Points, in no order, along strands that fork, close into loops and pass close to each other.
In the rows, zero is written as 128.
Points whose rows are less than 190 apart are linked; no others are. Some points are linked to none.
<22>: [103 115 119 164 134 105 122  74 111 143 165 105 182 152  95 117 115 135
 166 144 101 132  92 191 138 167 107 172  92 127 122 166  48 149 160 176
 107 110 116 138 198 130 172 117 108 153 150 117 173 108 142 117 110 167
 109 110]
<588>: [111 167 133 119 152 171 135 129 108 178 171 135 187 119 162 101 195 144
 126 135  73 163 123 168 102 177 150  96 101 120 145 119  65 125  93 100
  98 141 116 155 185 186 147 153  97 103 114  97 187 120 119 116 158  86
 117 126]
<138>: [169 111 157 143 131  99  92 205 103 117 121 141 109 141 127 125 120 101
  66 125 121 154 184  66 174 104 137 165 203 146 115 119 139 121  94  91
 153 122  90 117 118  92 110 135 124 129 154 135  92 133 121 113 157 138
 133 152]
<973>: [124 141 103 104  94 127 180 101 165 127  78 165  90 158  73 145 107 152
  91  86 136 163 155  66 134  83 169 117 115 136 116 123 173  96 132 108
 134 192 190 122 129 122 109  79 161  99  82 108  83 146 106 173 126 142
 133 139]
<900>: [ 93 167 128 105  98 144 134 160  81 164 164 141 189  99 197 115 163 142
 107 112  91 162 129 139 110 144 156 107 106  95 141 118 119 124 106 123
  94 167 125 132 152 192 123 154 121  82 126 106 141 153 116 111 180  54
 114 110]
<1216>: [141 164 114  78 122 136 125 107 104 188 128 136 164 180 170 152 172 116
 123 172 129 175  93 154 132 185 137  88 106 110 127 170  62 149 142  86
 102 177 135 177 126 125 117 137 100 117 127  93 148 132 109 124 147 136
 104 129]
<65>: [ 97 160 129  94 132 123 106  94 110 186 176 131 177 150 136 104 173 103
 141 187  93 173  99 138 126 200 147 100 114 118 120 136  49 134 126  93
  60 166  97 164 169 148 136 152 102  95 129 112 163 122 103 132 166 132
 100 144]
<1130>: [136 122 136 200 146  77  88 230 144 116  77 186  76 134  91 135 117 109
 115 116 146 155 168 110 163  97 109 130 205 184 152  78 182  99 104  58
 180 117 146 112 119  88  98 138 159 136 123 150 133 123 101 122 106 179
 145 161]
<816>: [151 150 120 138 137  61  75 141  67 163 103 142 110 115 143  75 178  79
 103 158 199 162 130  50 134 107 118 122 177 123 105 168 129 151 114  58
  87 138 125 128  94 110 111 115 141  86 168 110 121 145 146 116 148 116
 114 143]
<214>: [158 123 133 206 144  82  81 239 115 110 121 169 105 103 138 128 138 101
  98 125 159 135 175 100 165  93 114 154 174 160 147  87 165 154  82  93
 180 104 101  98 132 105 127 141 128 151 146 151 138 120  98  97 131 155
 152 127]
<53>: [ 96 111 188 107 166 148 157 119 152 126 169  79 142 187 139 127 165 149
 117 166  94 121 105 236 125 197 145  25 144 139 145  87 100 113 122 126
 121 148  95 211  93  95 106 161 133 116 100  82 130 111 116 131 148 152
 130 151]
<833>: [133 115  73 156  87 105 180  82 140 115 119 153 135 150 102 171  99 160
 152 108 114 161  98 144 135 112 104 141  98 128 105 162 127  92 175 154
 118 183 161 137 136 110 146 107 176 107 103  95 136 153 123 164  99 137
  82 129]
<70>: [ 97 122 139  69 141 158  85  45 156 129 164  86 125 126 135  98  76  82
 157 172  89  57  81 134 142 141 142 110 111 137 103 129 135 131 153 146
  66  58 131 131 138 156 154 132  86 184 166 170 134 116 102 154 144 147
  91 119]
<1055>: [168 121 120 161 161 180 148 111 140  99  59 141  87 113 109 141 158 124
 146  95 160 120 148  88 126 138 105 126 124 142 131 143 155 135  95 118
 148 113 138 140 111 104 119 153 155 141 117  83 165 101 164 121 116 119
 154 156]
<474>: [ 73 112  87 128 146 168 202  49 116  96 133 166 123  86 117 177 110 133
 170 112 156 146 121  89 102 123 104 119  63 139  87 160 104 145 173 169
 122 163 157 127 149 142 150  81 158 125 118 102 150 129 128 106  96 121
 108 147]
<25>: [ 86 112 158 130 136 161 155  72 125 126 131 123 137 131 108 120 107 131
 186 128 101 148 122 138 134 179 155 117  94 129  92 108 103 108 117 202
 114 166 149 145 166 111 150 126 166 109 106 104 171  86 138 109  80 109
 135 144]
<688>: [100 103 140  80 120 108 130 121 159  75 185  73 168 141 121 118 133 136
 126 174  94 104 103 210 128 131 114 129 100 114 146  84 106  98 159 164
 127 100 100 132 115 142 151 160  97 164 113 159 113 142 131 152 153 130
 126 132]
<1262>: [161 149 111 132 100  90 147 186 133 119 102 153 121 176 139 158 130 131
 115 123 125 166 134 139 115 103 122 132 144 133 109 134 111  83 140  81
 165 150 146 103 116 113 129  89 118 123  88 158 101 153 114 144 110 138
 107 129]
<392>: [124 125 135 136  99 137 171 120 101 133 106 136 124 122  86 163 102 133
 151  98 165 176 126  80 126 159 118 157  91  89 149 116 113 135 138 130
 159 165 179  92 169 108 115  88 141 132 129 149 111 152 153 132 106 116
 149 142]
<829>: [116  92 134 121 100 135 150  94 146 146 162 111 168 152 102 162  94 131
 150  98  69 121 104 155 134 183 149 158 108  98 178 100 128 114 120 158
 141 119 121 112 155 124 117 161 142  99 109 123 124 140 162 176  93 112
 153 107]
<196>: [135 157  88  70 106 141 160 120 110 147 116 131 168 142 155 180  94 126
 116 123 110 140 106 140  95 115 125 139  89  98 137 171  94 127 167 139
 149 159 170 118 131 189 145 108  87 121 123 133 106 134 145 131  94 106
 107  92]
<874>: [122 120 147  99 128 168 146 111 131 165 182 107 197 143 146 156 110 148
 141  90  60 111 107 148 101 168 172 124 118  86 200 105  96 138 121 158
 158 116 142 115 182 173  98 156  99 126 134 106 127 144 153 143 117  97
 129 113]
<470>: [ 95 143 122  49 118 180 143 137 139 171 175 100 193 147 170 146  80 136
 130 107  68  86 103 137 105 133 173 102 127  82 183 129 138 152 135 151
 129 115 165 122 163 231 116 168  60 129 136 133 130 110 154 131 123  77
 109 100]
<1232>: [ 91  86 120 194 104 116  96  48 164 111 137 116  89 131  88 137  66 108
 173 140 153  98 106 164 149 140 130 158  79 143 109 122 131 147 159 195
  84  86 120 144 121 102 178 104 158 164 126 142 159 126 124 112  97 160
 119 102]
<883>: [111 124 102 120 175 181 185 111 129  75 124 148 129  72 146 166 152 142
 173 116 152 121 154 103  79 118  91 128  97 138 124 130  99 134 139 153
 183 119 146 120 150 154 136  93 126 152 146 117 151 140 142 100  98 117
 115 155]
<1083>: [169 134 119 143 164 139 168 172 122  74 125 181 105  87 142 144 148 128
 132 101 184  97 154  58 115  96 115 123 166 172  89 107 188 116  84 137
 152 162 129 129  97 130  93 141 175 104 108  85 137 131  94 109 159  99
 117 145]
<585>: [152 101 114 210 160 149 122 175 156 106  80 172  81  55 112 118 133 128
 155 107 188 134 175 137 148 127  91 140 115 151 139 100 175 135 104  87
 165  95 138 130 108  96 130 184 178 159 141 103 167  92 138 108 100 132
 163 150]
<1247>: [ 85  94 109 151 125 127 143 138 181  73 143 115 123 125 112 119 124 186
 161 107 149 122 148 226 115 134  77 153  93 113 154  79 143  83 150 174
 165 127 125 125  95 135 155 146 160 115 134 136 122 165 157 134  93 103
 154 117]
<218>: [154 164 149 172 138  82  75 140 100 146  86 107  95 133 121 117 171  82
 103 142 143 170 125  68 137 115 120 117 188 125 142 177 142 177 123  68
 121  99 119  93 119  81 116 129 118 133 152 134 113 121 135 132 130 176
 137 170]
<46>: [ 89 120 172  56 161 169 150  67 107 145 136  96 131 133 128  78  74 112
 189 153  82 107 132 111 146 167 169  98 136 118  89 130 134 131  96 203
 110 154 163 155 137 141 157 131 142 126 117 126 154  77 131 108  84 109
 149 162]
<1102>: [142 135  75  97 113  89  97  70 124 147 171 132 133  92 157 116 124 105
 155 184 135 112 108  95 101  92 118 139 126 125 108 154  96 143 161  80
  94  99 114 114 141 136 150  69  87 148 141 187 130 168 121 158 148 151
  74 107]
<213>: [ 59 102 126 197 125  91 105  57 124 125 174 125 130 108  92 136  94 111
 150 172 143 117  94 181 132 139 110 149  74 152  97 127  65 173 178 190
  65  82 127 142 158 118 177  76 105 166 142 141 164 132 107 105 120 184
  95 100]
<893>: [138 121 124 108 129 143 168 128  66 115 128 126  91  82 143 121 136 105
 124  78 152 125 145  61 120 113 111 156 123 111 161 154 139 126 129 133
 158 144 119 133 142 163 169 107 152  98 156 114 145 112 168  81 142  68
 103 153]
<457>: [ 92 132  84 141 108 108 166 137 167  85 147 124 161 124 118 137 123 179
 169  96 130 146 140 224 100 105  83 173  73 101 163 110 108  88 171 155
 154 118 154 106 150 159 159 113 117 150  99 150 148 196 141 145 116 115
 132 103]
<134>: [ 84 146 138  97  58 108 104 161 103 177 128 116 167 133 123 110 105 130
  91 119 104 114 103 132 100 133 129 127  88 101 158 100 137 102 156 129
  77 158 144 108 116 154  85 137 115  67 133 131  53 149 142 124 163  56
  89 110]
<1167>: [110  93 163 183 132 163 145 140 163 141  92 111 110 162 101 139 141 183
 153 100 123 179 131 203 138 194 140 108 132 119 139 103 114 115 123 155
 148 150 144 178 121  62  94 161 165 128 122  86 164 119 155 134 102 149
 150 142]
<100>: [178 133 141  88 129 146 190 155 106 115 109 120 144 162 144 182 136 140
 122 123 114 147 148 122 128 154 122 112 179  98 150 126 102 143 117 112
 191 150 172 139 130  99 104 104 108 157  93 106 109 152 138 137 130 158
 170 179]
<682>: [133 111 123 163 102  93 100 106 155 125 135 112 109  66 128 137 102  96
 154 158 111 122 139  95  85 105 137 167 127 126 117 123 114 119 146 114
 117  74 128 114 165 104 144  73 106 173 129 195 104 192 112 147 159 169
  79 150]
<369>: [182 141 126  66 106 141 159 142 161 123 106 144  95 170 117 170  89 138
  64  91 107 138 167  65 126  75 161 132 180 130 139 128 170  82 137 121
 160 158 171 122 118 141 124  98 125  99  84 107  91 128 119 165 124 127
 129 137]
<803>: [ 93 152 113 126 125 142 112 135  77 150 119 161 126  41 140  73 141 127
 156 120 145 114 150 127 114 132 120 174  61 145 115 142 155 121 115 166
  93 100 123 123 156 169 179 109 115 111 118 137 195 102 135  76 155  58
 147  90]
<397>: [206 146 109 123 109 137 118 154 161 126 145 106 141 132 139 162 108 112
 113  75  68  88 142  65 108  78 136 158 207 133 184 152 176  91 122  87
 143  85 118  92 149 168 126 123 114 100  96 121 145  96 169 142 160 109
  99 132]
<1240>: [134  95 151 149 138 113 106 155 125 115 116 110 126 177  99 114 139 142
  77 146 130 101 137 137 142 127 122 129 186 130 145 104 131 164  98 154
 181 118 120 137  79  89  88 129 137 160 158 145  55 124 164 118 117 166
 155 127]
<950>: [123 110 128 163 128 130 106  85  96 161 140 104 160 161 133 122 126 131
 141 147  86 141  96 177 160 179 139 150  92 119 133 161  78 143 119 143
 145  97  89 138 161 126 169 172 139 132 133 128 166  90 151 125  77 133
 147 110]
<1192>: [138 164 145 119 132 125  67  84 152 123 165  93 131 133 171 114 136 107
 105 157 139  77  86 129 157 103 151  93 115 126 129 161 133 186 134  83
  95  74  70  96 138 177 139 120  78 194 169 190  88 121  76 140 142 183
 145  68]
<1012>: [154 133 135 133 130 210 160 149 119 152 104 146 110 142 128 146  95 156
 133  61 150 116 155  95 109 166 148 143 104  97 141 123 134 149  93 157
 155 143 133 119 160 141 109 152 122 113 129  84 152 122 137  69 106  81
 166 109]
<919>: [133 130 123 100 114  76  77  79  97 199  88 128 112 125  90  81 126 124
 111 164 149 150 103  92 150 143 112 128 159 129  93 143 136 113 134  82
  43 174 134 160  89  65  91 136 161  54 133 116 106 153 121 187 153 119
 114 124]
<700>: [ 98 117 112 160 120 155 117 148 122 127  88 173  98  87 116 108 115 161
 146 112 177 139 140 146 142 118 109 155  78 151 112 127 167  80 138 144
 129 142 150 125 116 141 154 139 174 113 132 123 147 116 140 106  78  69
 130 117]
<413>: [182 104 123 151 118  97 157 135 123 112 170 101 113  91 105 132 132 117
 149 116 157 129 132 110 146 140 116 191 125 125 177 130 130 138 148 119
 189  80  69 111 198 112 169 120 137 178 159 165 165  98 131 139 144 170
 144 145]
<4>: [180 115 156 110 110 126 141 165 109 144 105 132  85 144 111 141  97 129
  66  86  89 173 189  49 162 108 147 148 202 133 129 144 152  72 114  66
 132 148 128 138 136  84 109 118 134  84 117 102  93 125 115 155 166 123
 113 170]
<119>: [ 88 125  96 109 123 127 204  93 142  74 140 113 130 174 123 155 117 159
 118 106 130 129 106 216  88 105  98  83  86  98 117 127 128 102 176 146
 136 169 154 140  85 143 142 135 139  87  97 121  89 183 129 159  88 109
 124 115]
<702>: [162 148 112  38 125  83  62 106  89 192 111 134 130 161 150  83 145 103
  96 184 169 134 109  51 159 138 142 127 171 102 109 160 114 135 131  48
  60 139 122 161  83 103  76 131 144  78 155 107 116 161 126 138 168 123
 124 108]
<827>: [161  95 161 145 125 108 112 137 157 128 161  91 139 105  96 142 131 147
 141 119 103 113 132 129 177 144 142 189 165 131 176 124 142 123 130 141
 156  82  59 103 164  81 133 159 148 140 157 142 140  96 138 171 137 167
 164 132]
<1170>: [141 139 185 145 184 139  84 124 128 129 133  95 151 144 136  98 174 125
 126 145 117  67 101 159 173 137 142  88 151 149 136 141 139 188  82 148
 104  90  88 116  99 133 103 175 118 156 154 114 112  86 128 111 127 146
 174 115]
<226>: [147 153  86 100 117 113 119  99 123 153  98 164 120 183 132 122 172 100
 136 175 185 164  92 124 123 139 121 103 105 119  89 150  83 158 147  86
 108 151 127 145 107  90 106 126 101 125 131 132 147 142 120 134 123 153
 116 104]
<1139>: [131 127 152  77 106 148 150 182 111 127 149 109 144 178 159 140 138 159
  92 147 113 142 143 153 130 154 128 101 177  94 129 110  96 129 122 133
 145 164 129 148 101 119  96 118  95 160 122 138  76 169 116 112 168 129
 124 177]
<1048>: [ 68 107  86 144  89 119 164  59 128 109 138 176 110 102  84 166  74 150
 147 113 149 148 103  69 136 108 109 128  75 136  75 136 151 114 169 161
  83 192 160 131 123 110 130  72 190  95 106 118 122 143 102 141 121 134
  82 141]
<529>: [127 134 117 109 101  95 151 185 164  73 163 106 159 134 132 138 132 150
 134 144 122 112 138 196  93 103 101 161 113 118 150  84 116  89 149 134
 177 108 122 104 123 148 137 107  88 172  96 184  93 181 117 143 150 140
 129 116]
<433>: [158 153 114 122 112 122 105 108 119 178  86 151 124 135 115 107 150 132
 139 122 148 114  96  98 112 127 127 117 137 133 120 153 145 108 120 118
  83 161 151 118 101 111 101 119 133  68 113 101 124 158 149 152 141  81
 109 114]
<66>: [141 137 126  56 112 150 130 122  61 143 118 117 141 107 176 130 117  94
  96 129 119 147 126  67 152 138 127 145 119  98 143 155 143 121 128 120
 123 149 148 131 131 175 169 120 116 103 165 114 138 112 156 107 139  64
 123 136]
<106>: [ 86  74 141 240 146  92 102 155 166  99 108 141 109  83 107 135 143 113
 143 144 178 154 121 184 159 125 122 125  90 150 141  93 140 180 141 141
 165  91 130 135 119  85  97 155 162 181 166 141 110 115 114 133  61 183
 155 104]
<1087>: [111 103 121  85 130 129 143 107 159  93 142  94 130 164 124 133 135 155
 119 142 114  93 109 199 106 109 102 103 119 114 145 128 136 101 158 176
 158 128 118 143  75 160 160 144 107 118 125 135 101 149 160 134 103 103
 127 119]
<1108>: [185 122 154 195 182 120  82 115 150 105 114 134 108  83 134 136 133 107
 120 118 160  46 136 129 153  97 130 133 129 177 147 153 200 155  90 134
 157  63 107 108 106 158 146 154 159 149 140  98 108  80 118 125  97 136
 181  70]
<167>: [157 162 122 130 147 139 109 120 136 127 143 128 139 116 139 116 192 112
 145 147 123 121 125 126 119 114 126 110 142 146 138 138  92 158 109 119
 119  99  87 101 161 151 152 122  81 167 142 148 167 127 133 132 167 152
 126 132]
<448>: [156 129 151  95 135 159 208 103  96 145 119  98 145 145 112 183  99 125
 148  89 118 162 126 117 125 182 135 110 116  86 185 150  89 153 130 116
 159 165 181 126 189 120 119 112 125 146 105  87 125 147 142 144 116 140
 165 161]
<878>: [181 152 113 109 136 142  96  63 147 116 121 113 103 154 160 145 117 101
 102 139 134  82  93 101 150  91 136 100 168 141 116 188 165 142 144  85
 136  76 110  94 112 172 154 117 111 170 158 163 122 101 110 157 123 173
 138  72]
<895>: [187 135 121 175 127 133 116 197 113 141  91 165  95 188 139 139 116 129
  98  71 124 123 167  77 107  93 133 132 195 141 127 123 153 130  87 109
 160 157 145 114 112 110 103 113 136  93  75  99 136 140 131  82 110 114
 128 149]
<27>: [204 176 112 121 110  73  74 135 112 181  96 127  98 145 127 127 113  78
  97 119 112 138 143  48 106  96 106 137 174 146 145 163 135  81 138  35
 109 115 143  99 139 126 134  92 127  65 123 123 123  99 139 154 146 140
  69 133]
<802>: [126 128 129 123 133 119 119 136 136 102 123 167 108 149 142 112 187  98
 111 177 184 158 111 140 149 123 140  91 147 137  79 117 122 142 126  98
 126 134 102 141  82  80  95 151 120 144 136 141 120 131 107 147 144 156
 142 126]
<979>: [123  96 139 192 152 115 130 132 111 111 156 126 106  66 118 115 166  99
 145 149 174 145 149 127 150 148 122 157 102 142 152 118 113 194 113 140
 160  85  80 127 194 115 158 129 125 188 184 158 156  86 118 116 126 175
 160 116]
<150>: [113 101 127  85  81 130 199  82 125 127 104 133 118 146  86 152  87 167
  67  99 108 181 145 115 171 108 166 137 116 103  95 128 155  94 160 128
 129 205 187 158 133 108 137 116 152 106  98 111  72 141  93 192 128 128
 131 134]
<1109>: [ 85 112 141 175 117 162 167  92 125 163  85 135 116 138 102 134 115 170
 165  95 124 193 110 141 135 181 153 103  90 119  98 130 115 118 127 170
 110 204 168 179 152  78 114 142 179 100 117  89 168 101 125 122  96 130
 112 141]
<1079>: [165 181 125 104 124 129  74 123 133 145 155  87 153 138 153 108 151 127
 113 146  81  99 110 115 140 108 140 118 155 123 152 162 108 170 126  84
  91  65  85  83 164 170 134 120  59 192 167 182 139 120 115 137 197 178
 116 127]
<796>: [189 129 109 211 162 116 104 166 166  95  77 142  85 147  92 149 138 117
 112  81 141  95 171  73 126 106  91 140 182 169 179 153 187 162  87  94
 190  84 112 111 112  83  98 128 186 128 126  78 139  83 148 108 120 186
 168 157]
<202>: [184 129 149 149 135 122  75  96 145 129 131 121  95  83 149 132 128  79
 116 145 150  70 106 103 154  76 160 133 134 175 118 162 192 122 120 113
 112  68  90 106 120 168 160 135 126 141 142 136 122 104 101 158 128 124
 127  76]
<434>: [191 132 108 194 154  97 115 206 133 112  92 166  55 162 116 130 125 104
  99  84 149 135 184  62 117  88 111 134 201 178 142 126 177 121  98  68
 180 115 138 114 112  97 126 107 167 109  79 103 146  86 130  89 102 160
 131 179]
<224>: [ 56 107 147 137 113 114 111 186 115  89 156 118 124 131 131 105 167 107
  84 177 163 119 108 166 126 135 127 119  75 158 119  83 128 118 140 141
 135  98  59 147  87 136 116 139 116 148 149 174  88 137  94  75 166 115
 121 117]
<992>: [125 134 158 121 169 132 115 137 152 120 143 114 136 182 131 117 192 142
 102 176 135 103 101 189 146 143 132  49 146 154 128 111 102 172 109 121
 129 124  85 159  63  95  89 177 122 143 138 100 108 108 136 121 146 156
 158 136]
<1063>: [127 117 104 188 142 165 115 217 143 102  97 184  99  63 131 102 128 180
 136  96 198 119 181 165 139  99  91 165 120 161 118  89 184  91 113 120
 168 118 137 121 117 153 130 154 163 147 143 121 157 131 112  87  92  89
 144 120]
<705>: [ 37 132 129 142 108 120 106 203  78 124 127 164 139 113 136 104 163 119
 102 135 151 147 134 126 116 140 117 157 106 137 120  95 116 123 104 136
 121 122  97 115 105 150  89 106 115 108 137 173 102 177 119  73 164  94
 124 121]
<912>: [134 123 164 104 100 128 108 180 131 134 126 101 146 144 110 133 127 141
  94 146  81 164 133 130 130 159 129 144 172 102 138 110  95  99 134 100
 124 118 103 129 113  81  86 144 119 144 118 163  65 163 113 142 172 148
 118 183]
<792>: [ 64 131 142 185 129 146 124 206  88 142  89 162 120 113 102 118 138 135
 136  92 174 158 138 108  94 161 113 147 122 123 127  87 112 143  82 145
 136 151 149 108 127 120  63 130 121 110 129 148 132 170 131  62 123  96
 147 138]
<633>: [182 134  99 171 149 150 148 204 117 101 130 148 125 122 147 147 133 158
 127  76 129 102 186  84  95 113  89 158 174 126 148  85 129 157  83 133
 201 154 117 105 143 114 123 136 147 114 108 108 166 134 131  59 128 118
 143 158]
<316>: [ 75 104 128 153 186 171 186  75 198  67 119 133 113 151 104 124 143 157
 184 105 141 140 146 203 100 163  99  81  97 132  72  79  89 122 122 168
 107 175 152 177  94  94 109 142 183 114 109  82 148 122 141 140  89 151
 149 130]
<372>: [107 110 119  39  81 109 158  61 105 160 137 125 137 155 118 133  53 140
  69 141  73 142 120 130 149 116 161 126  95  86  90 144 147 115 163 144
  84 188 167 176 109 132 164 145 126  80 110 116  78 122 105 173 115  95
 113 108]
<1020>: [164 150  68  76 109  96 185  67 145 144 123 131 165 172 140 187  96 140
 155 107  99 132 101 127  97  90 126 106 112 106 127 188 108 122 180 127
 123 179 178 138 135 133 126  84 127 111  97  86 119 165 133 181 109 135
  84 111]
<795>: [ 71 137 140 109 126  82  93 127 102 146 169 114 150  91 126  31 170 124
 128 178 125 102  93 157 125 117 152 129  96 144  85 129 117 111 132 146
  29  99  61 140 110 136 119 144 112 118 143 161 126 132  99 117 199  90
 100 108]
<963>: [ 61 109 111 150 130 153 211  82 173  60 116 120 100 172 108 140 106 181
 148  78 136 134 125 199 113 132 112  84  67 115  97  98 160 107 153 172
 126 190 158 160  82 118 123 140 201  85 106 101 109 144 117 152  88 123
 148 121]
<716>: [ 90 108 160  38 111 141 158  71  89 149 123 106 129 131 134 104  76 126
 113 148  81 140 132  93 165 154 183 122 115  94  82 128 150 128 111 170
 100 183 165 172 105 122 150 136 146 104 112 126 107 112 124 137 119  94
 160 138]
<582>: [204 185 109  99 101  63  57 161 130 159 125 110 142 136 162 129 148 108
  96 176 105 149 128  95 118  89 122 139 165 120 133 167  98 120 166  31
  98 104 122  86 133 117 144  86 100 133 123 169 112 124 115 153 157 165
  99 136]
<920>: [ 88 105 145 160  96 122 111  96 117 174 168  94 178 148 121 115 112 141
 146 138  48 142  90 202 137 191 153 135 107 110 160 117 104 110 107 147
 110 118 101 147 143 125 144 173 137  96  91 137 150 124 154 144 115 105
 125 119]
<266>: [191 163 114 124  99 100 106 162 138 178 142 139 137 136 135 131  98 103
  97  93  93 140 152  72 104  66 132 133 191 157 153 139 150  51 121  58
 107 128 153  89 144 165 110 121 118  51  87 109 106 106 154 167 145  90
  65 114]
<466>: [ 61 134 114 178 102 111 140 156 103 150  82 174 101 102  86 154  95 131
 159  95 164 183 140  67 114 142 101 133  89 119 123 108 132 129 127 117
 131 186 169  93 135 108  93  72 152 108 129 179 107 170 130 104 106 119
 125 140]
<1110>: [119 145 137  80 132 128 106 162 100 136 173 123 158  98 165  54 178 151
 107 155 105 112 130 129 146  94 157 129 165 130 102 123 127 126 111 147
  69 119  84 134 112 160 125 146  94 139 158 143 138 148 118 117 217  90
 112 138]
<528>: [ 89 141 140  87 156 172  98  86 112 129 140 139 119  78 168  88 129 101
 162 161 148  80 133 144 104 132 139 138  94 146  95 147 144 132 108 177
 107  96 121 131 127 191 190 125  88 135 116 148 177  99 119  91 120  83
 153  95]
<831>: [168 101 173 137 115 145 118 124 133 160 121  78 122 142 110 165 121 153
 126 102  77 127 126 104 156 162 156 149 206 124 187 153 137 115 133 134
 154  92 104 130 158  81  98 136 132 123 142 101 149 116 159 166 156 151
 147 164]
<210>: [182 152 107 123 162 137 121 147 158 100 156 124 144  95 153 146 159 154
 127 128 107  78 150 129 114  83 116 124 164 150 148 109 139 139  96 142
 179  97  82 101 130 165 162 142  98 160 134 134 173 118 142 125 171 139
 137 121]
<808>: [138 130 138 112  86 116 116 138 140 140 125 106 148 110 109 131 110 131
 144 127  85 151 129  97 115 134 129 170 139  92 130 118 102 103 150 128
 104 122 136 100 166  94 111 100  91 150 137 176 100 165 137 148 161 129
  84 164]
<743>: [138 138 142  38 123 161  96 136 105 152 148 108 151 126 175  89 115 110
 111 161  91 115 119 103 172 134 154 135 149 107 116 151 143 126 122 131
  79 121 115 138 109 167 147 157  92 142 165 136 123 115 134 119 173  86
 113 148]
<45>: [114 146 138 139 157 193 152 141 116 138 115 154 124  82 116 100 109 156
 178  78 144  81 163 106  92 168 127 151  77 131 113 140 133 128  85 174
 107 124 116 113 168 165 138 140 131 110 118  85 173  97 140  64 112  65
 160 114]
<1062>: [ 79 114 126 150 120  77  86 148  92 141 142 157 125  74 137  74 151 111
 106 163 162 131 124 118 125  91 130 152 131 159  87 135 133 105 131 105
  72 110  86 122  96 137 108 100 123 100 153 177  90 173 103 130 172 102
  96 103]
<726>: [202 140 102  98 154 152 118 148 150 101 151 112 145  92 158 148 110 116
 102 105 107  60 144  83 107  60 114 159 205 134 166 127 189 112 110 144
 176  92 135  97 112 213 143 148 107 121 115 133 151 107 156 129 144  97
 117 123]
<790>: [107 149 165 139 131 134  70  76 125 139 130  91 118 167 127  77 143 108
 129 143 141  66  82 143 160 147 146  84 122 131 109 167 132 175 129 137
  66  97  77 109 123 131 129 129 101 169 183 157  98  92 117 120 128 162
 141  73]
<270>: [168 118 124  81 161 146 149 126 134 104 144 162 109  81 153 133 132 106
 138 134 159  71 139  41 116  86 139 122 174 157  97 124 182 122 104 147
 122 125 111 121  96 154 118 121 120 132 128 126 131 142 101 128 165 106
 107 147]
<892>: [ 96  95 165 173 145 133 126 130 173 107 123  99 126 155  95  91 136 148
 171 143 141 155 142 243 150 178 122 110 110 126 114  89  93 142 132 166
 135 132 122 158 124  66 140 169 165 156 126 108 158  60 154 118  72 165
 184 133]
<1065>: [140 150  84 132 105  94 163 143 144 138  64 161 114 209 111 154 145 119
 130 126 148 175 101 172 118 132 119 105 117 132 110 157  97 117 144  60
 145 156 161 148 103  63  93 107 118 119  71 124 123 163 116 157 105 172
 123 117]
<51>: [ 96  98 175 103 160 154  96  83 146 117 163 104  98  79 145 100 115  90
 146 188 156  45 119 147 126 136 160 104 113 165  99 104 149 154 109 181
 101  78  97 142 113 158 152 129  97 178 142 158 119 132 102 122 148 133
 143 107]
<908>: [ 51  76 142 156  85  94 114 172 113  81 157 116 114 114 120 111 121 118
  89 182 156 148  97 207 166 136 121 150  56 146 113  61 146  89 176 125
 136  99  97 151 108 122 140 149 161 152 140 191 103 138  66 118 128 136
 116 120]
<652>: [ 99  69 151 213 167  96 120 121 183  93 147 112 140 104  95 108 128 124
 162 142 181 170 134 228 155 161 114 144  76 107 128  82  95 205 143 153
 139  95 148 150 135  64  98 164 173 189 156 113 140  57 139 130  39 205
 208 118]
<538>: [ 81 100 157  99 190 148 178  72 177  92 124  89 119 190 107 107 158 137
 141 140 101 123 120 216 125 178 131  42 136 148 105  69  92 126 114 165
 112 167 142 208  87  73 106 140 161 111 105  87 140  94 138 151 111 168
 156 144]
<1269>: [108 159 100  37 132 156 185 104 136 160 148 122 176 142 157 179  53 129
 149 105  81 111 111 131  92 107 151  76 106  81 161 178 118 163 174 163
 132 155 191 113 169 215 134 135  81 131 146 116 119 128 145 154  95 112
 114 111]
<447>: [159 156  96 138 123 157 133 125 148 124  67 156  87 111 124 142 140 131
 140 104 172 139 128  99 112 104 102 123 112 140 120 142 156 100 129 106
 121 152 173 109 101 129 135 118 149 102 108  94 138 146 154 133 102  87
 122 134]
<641>: [118 118 155 229 170 128  98 154 136 106 119 144 125  63 132 114 187 110
 137 136 172 116 143 133 131 121 127 122 104 149 139 118 134 219  87 143
 160  77 102 118 139 110 106 157 123 174 180 126 126  92 122  95  94 166
 162  99]
<1189>: [162 142 164 172 140 124 110 140  91 166  91  86 128 130 128 134 174 125
 123 123 110 163 122  99 136 148 133 105 203 115 169 174 112 167 115 110
 133 119 108 124 147  92 119 143 116 136 158 102 153 124 157 121 156 158
 115 179]
<1222>: [141 134 128 119 144 142 153 196  99  72 140 170 125 108 167 154 110 143
  94  93 155 113 184  69 112  83 105 135 168 133 107  64 169 126  88 149
 195 191 159 102 107 148 108 122 152  98 121 124 104 144 105  90 138  96
 146 134]
<1199>: [127 172  97  93 156 186 168 155 133 116 125 141 162 112 167 162 144 160
 149 105 107 113 142 129  61 104 120 117  99 103 140 134  70 138 138 150
 166 115 152  98 150 182 131 108  92 138 130 121 144 154 141 100  97 107
 115 122]
<604>: [183 164 114 124  93  37 114 193 131 129 128 124 158 147 150 130 120 121
 132 159 100 152 128 148 106  94 113 166 141 131 114 160  99  75 161  54
 134 119 152  96 140 125 162  64  98 153  79 176  98 145 110 156 131 168
  96 133]
<243>: [110 100 119  92 106 130 111  40 133 110 135 117 113 137 116 146  78 105
 129 163 127  90  97 141 146 116 126 153  93 126  94 150 141 125 176 176
 108 107 142 142 114 136 175 106 107 158 127 156 121 126 120 138 111 135
 107 107]

A piece is two or more points that can be reached from each other along the links. Count, over all rows, the pieces, the separate loops (a circle has one, a figure eight two, a Y none), the forks (points with three links) and the tips (points with one).
pieces: 4
loops: 4
forks: 8
tips: 8

A fork is a point with three links, a tip a point with one. Leave the first point through the second and follow the links. Name the first fork or tip that comes.
<1269>, <470>: <1012>
<1167>, <1109>: <434>
<808>, <912>: <705>
<973>, <150>: <447>
<70>, <243>: <196>
<210>, <726>: <226>
